Points on a hilly landscape, in no order, each with its height.
A climber steps from a point to the highest of its 2 nearest points, and stops where none of them is higher. Distance is the straight distance between rows; heights are no part of it.
K143: [175 172 160 122 164  98  82  77 122 113 128 213 205 176 158 142 169 150
  63  95 120 201  86 141]  h=556
K345: [113 157 180 150 139 146 157 171 123 144 152  97 120  58 123 106 103 145
 102 120 133 117 171 118]  h=462
K132: [170 143 122 118 150 107  86 112 142  74  84 184 184 172  96 120 155 156
  81  94 124 154 127 115]  h=567
K973: [151 147 173 113 217 119 140 109 126 129 112 163 186 158  96 105 120 145
 142 112 137 127 130 154]  h=500
K395: [123 104 160 138 153 139 180 117  75 143 166 106 126  33 110  93  68  78
 180 184 113 113 140 149]  h=550
K75: [174 146 141 138  89 105 118 122 114 141 140 129 174 171 154 138 122 173
 107  80 108 166  46 147]  h=422
K322: [ 97 111  94 107 171 138  81  98 161 101 111 162 117 179 113 168 175 110
 130 140 136 152 163 106]  h=56
K504: [ 89 141 170 141 118 136 174 157  85 156 137  97 128  42 112  91  94 137
 132 135 129 122 163 154]  h=521
K69: [188  97  78 124 107 117 122 111 178  79 106 104 118 125 135 108  90 113
 150 128 119  78 101  83]  h=328
K361: [138  89 120 122 137 153 143 123 107 104 139 153  98 121  90 132 113 125
 136 179 143  89 162 110]  h=393
K624: [155 170 155 135 136 129 117 168 129  91 128 173 132 102  88 109 143 170
  46 123 155 117 166 121]  h=389
K189: [116  97  75 154  75 107 128 136 162 144 125  52 111  88 177 133  89  84
 170 134  97  97  87 113]  h=412
K783: [165 156 126 116  87 114 134 123 131 161 137  90 144 140 168 124  88 126
 154  89  61 154  23 155]  h=342
K831: [123 111 111 127 161 140 130 119 175 103 115  79 130 112 132 133 106 108
 153 121 119 113 148  64]  h=618
K904: [182 166 158 111 113 110 144  98 101 158 158 119 169 166 154 114  89 127
 145 102  85 158  32 154]  h=385
K933: [120 140 160 140  99 125 119 141  98 141 138 172 128 149 107 114 151 152
  99 126 135 150 121 176]  h=117
K841: [ 98 127 136 114 193 132 101  84 129 129 127 191 129 177 104 171 180 107
 132 154 151 161 169 151]  h=63
K170: [183 107  64 112 107 111 114 108 174  81 116 117  92  87 139 130 105 107
 129 144 145  63 141  50]  h=352
K223: [155 169 152 130 135  96  84 135 171 120 120 115 157 124 157 130 133 171
  76  73 103 172 128 107]  h=231
K760: [ 73 126 163 135 177 144 152 135 105 141 114  94 132 107 124 141 115 131
 164 130 143 139 186 125]  h=533
K213: [159  78 117 114 149 159 159 111 101  78 144 133 107  77 102 122 110 106
 157 200 159  70 162  75]  h=372
K658: [183 142 137 129 116 122 122 118 139 127 138 126 150 138 126 110  86 138
 128  93 101 126  69 126]  h=281
K303: [127 140 125 146  75 119 130 131 127 180 147 103 124 133 146 124 116 134
 130  99  87 149  66 155]  h=302
K772: [203 128  93 117 102 106 103 114 180  93 114 119 133 143 129 118  85 139
 126 111  98 110  79 101]  h=307
K226: [ 86 103 122 150 100 143 147 167 113 121 116  77 109  89 151 121 137 121
 140 134 169  98 177  88]  h=441
K960: [136 149 181 142  89 123 145 154  77 159 149 135 142 112 124 106 114 171
  88 113 131 147 109 176]  h=144
K950: [130 165 151 127 134 104  95 119 158 155 123 109 163 158 171 139 138 154
 108  66  93 175  98 134]  h=210
K137: [112  82  89 121 157 149 153 114 158 107 112  63 129 127 136 140 109  77
 204 145 115 107 121  77]  h=670
K218: [105 167 202 143 154 112 142 167 105 153 108 134 173 112 128 124 140 175
 110 101 146 161 156 177]  h=252
K544: [115 130  49 126 117 113 109 123 207 139 115  49  96 146 183 170 113  96
 166 132  88 118 105 102]  h=551
K244: [ 78  97 119 131 145 153 132 141 108 128 125 123  81 128 122 157 141 112
 150 153 168 118 176 112]  h=457
K102: [171 159 107 118  84 100 103 123 157 145 128 106 136 163 167 150  95 159
 118  81  86 163  51 140]  h=378
K105: [146 117  89 120 128 146 112 104 125  96 142 169  66 132  89 134 143 124
 113 164 135 101 145 104]  h=418
K325: [ 82 132 164 131 118 129 183 132  59 171 121 100 157  76 119  93  87 115
 164 133 105 120 142 190]  h=573
K398: [137  59  68 123  92 150 140 118 114  94 116 124 102 128 122 129 129  97
 164 184 157  66 133  79]  h=35
K193: [ 50 136 153 142 134 139 153 173 107 140 110  75 119  83 146 134 134 137
 136 121 160 131 192 123]  h=487
K637: [ 83 164 201 122 134 112 163 146  75 179 111 146 176 122 121 106 131 155
 134 113 140 141 145 207]  h=218
K466: [101 116 137 131 158 125 143 130 141 136 110  75 157 115 124 113 112 116
 170 107 118 128 155 111]  h=574
K28: [167 146 152 110 151 127 160  99  94 160 136 132 161 148 124  96  92 114
 156 121  94 133  67 159]  h=427
K410: [116 141 140 130 131 122 115 102 128 173 136 188 117 168 132 141 164 128
 107 119 124 168 109 185]  h=98
K536: [147  86  94 139  42 139 139 140 130 132 150 127  77  96 137 108 120 103
 128 155 128  88  97 123]  h=356
K787: [ 93  83  79 141  96 126 131 133 148 130 116  66 102 118 169 143 125  99
 162 139 126  98 132  86]  h=376
K597: [156 162 183 135 145 130 147 177 120 107 143 130 169  78  98 106 110 182
  63 106 141 120 145 133]  h=474
K405: [107 152 159 151 115 137 120 185 125 119 133 137 120 110 115 117 160 163
  78 114 160 135 172 137]  h=343
K163: [ 74  96  90 141  96 124 108 147 154 132 105  87 118 144 141 127 158 125
 141 110 133 121 144 108]  h=353
K537: [156 121 114 140  72 123 125 145 150 139 146 125  77 107 144 120 117 135
 103 111 125 106 118 114]  h=326
K548: [159 153 124 107 162 109  73  72 145  94 101 220 182 177 120 129 171 145
  72 102 121 178 111 145]  h=623
K590: [ 98  61  89 129 108 154 150 134  99 112 122 114 123 142 109 126 133 112
 181 177 147  92 143 119]  h=39
K591: [ 95 107  96 123 125 159 151 106 101 151 167 128  60 118 134 161 131  96
 162 177 124 119 137 126]  h=403
K812: [166 177 148 112 146 125  86 113 141 111 148 210 116 135 109 134 156 149
  55 116 124 167 125 133]  h=636
K599: [194 161 131 118 108 111  81 113 141 100 140 170 121 143 129 135 129 164
  58  87 113 153  90 126]  h=519
K891: [113 109 121 104 203 153 124  77 122 129 130 169 128 190 100 159 146  95
 174 167 134 139 151 137]  h=57
K73: [135 128  46 126  80 118 123 123 203 142 121  44 105 114 179 153  88  85
 182 132  76 109  57 133]  h=469
K440: [148 147 147 118 145 133 112 125 123 103 141 215 106 138  88 130 161 140
  72 150 153 142 155 140]  h=529
K669: [149  82  79 146  95 130 124 130 156  94 112  89 106  77 165 128 121 101
 132 148 180  61 160  46]  h=380
K107: [145 119  83 109 127 119 117 115 181 128 127  89 110 135 146 139 110  93
 171 126  92 110  99 113]  h=639
K221: [103  97  90 128 116 150 114 126 129 128 144 116  54 129 144 172 157 117
 143 162 147 120 147  91]  h=430
K533: [113 175 189 143 167 124 119 183 124 113 109 146 160 118 113 125 157 177
  57 107 166 151 173 154]  h=293
K312: [119  84 102 143 131 143 151 147 122 105 131  92 107  68 149 135 118 104
 157 164 161  84 171  60]  h=409
K421: [135 151 121 117 155 130 139  95 159 159 147  89 126 138 142 129 103  84
 184 115  80 133  96 127]  h=581
K650: [112  78  98 143  50 139 136 149 105 123 128 131  74 128 121 114 150 120
 118 162 152  85 139 119]  h=381
K988: [103 109 102 142  93 117 129 143 144 147 113  86 133 137 142 119 128 119
 138 105  97 124  97 131]  h=331
K680: [ 86  89  94 128 128 142 142 125 116 134 109 134 135 175  97 126 154 114
 160 153 137 120 146 140]  h=43
K160: [ 80 104 118 145  96 142 144 197 102 118 114 119  86 105 138 121 165 132
 119 157 198  98 192 107]  h=405
K920: [117 123 153 125 145 137 177 110  92 147 155  99 138  93 110  88  77  85
 185 155 100 116 108 154]  h=580
K133: [169 154 115 126  92  94  67 129 167 124 139 137 131 164 165 149 133 170
  78  75 104 175  82 136]  h=443
K889: [ 92 129 136 115 178 131 126 123 138 135 140 119  99 131 123 150 144 123
 141 130 138 141 173 107]  h=490
K47: [ 92 151 177 148 151 137 156 196 121 109 126 114 131  69 110 117 140 152
  98 135 170 112 200 123]  h=402
K370: [107  89  89 123 136 146 113  94 148 139 116 142 143 203 102 147 167 107
 151 145 107 133  99 135]  h=48
K192: [181 147 149 127 119  97  98 103 116 121 127 171 197 193 145 142 144 171
  80  79 116 186  70 148]  h=486
K309: [108 100  64 107 158 145 102  97 165 114 122 136 104 196 121 175 159 102
 165 150 114 126 122  97]  h=52
K483: [ 90 146 148 119 185 129  80 115 130 123 131 209 115 151 124 162 200 111
  92 133 165 186 184 155]  h=70
K452: [147 137 117 135 102 135 106 137 130 100 141 187  67 118  96 124 156 141
  68 141 163 112 160 110]  h=460
K826: [173 158 181 123 177 127 133 139 122 105 119 156 191 124  88  97 114 176
  97 110 138 130 139 139]  h=583
K493: [113 107 106 121 144 146 167 103 121 131 134  86 131 120 116 127 102  71
 204 160  97 115 103 127]  h=622
K914: [163 133 158 100 191 129 155  92 114 135 133 151 166 169 100  98 109 115
 175 136 117 121 106 159]  h=461
K174: [160 142 146 133 107 118 117 143 137 113 116 115 164 133 136 109 116 173
  96  83 111 145 104 112]  h=256
K921: [ 84 163 163 125 167 132 112 114 110 172 144 207 100 146 123 150 182 109
 103 136 150 172 152 187]  h=83
K43: [ 85 161 170 122 126 108 176 107  53 202 112 117 160 124 130 105 104 115
 167 123 106 136 110 211]  h=635
K172: [113 176 210 135  99 124 165 166  53 166 139 146 179 100 125 108 110 181
 101 126 150 144 131 204]  h=179
K150: [111  94  94 137  90 140 116 166 130  97 122 145  80 129 125 130 159 130
 100 153 180  94 181 103]  h=410

Call two points neighbours if one is among the 2 nearest of the other. Go from one point of each pair to the other, from neighbour to neighbour, staying as high as possible. Name the lowest point that can't be avoided.
K137, K812 | K213
K150, K137 | K160
K137, K107 | K421
K43, K826 | K405

For each start below, name the point where the climber stops.
K223 | K226
K988 | K107
K303 | K826
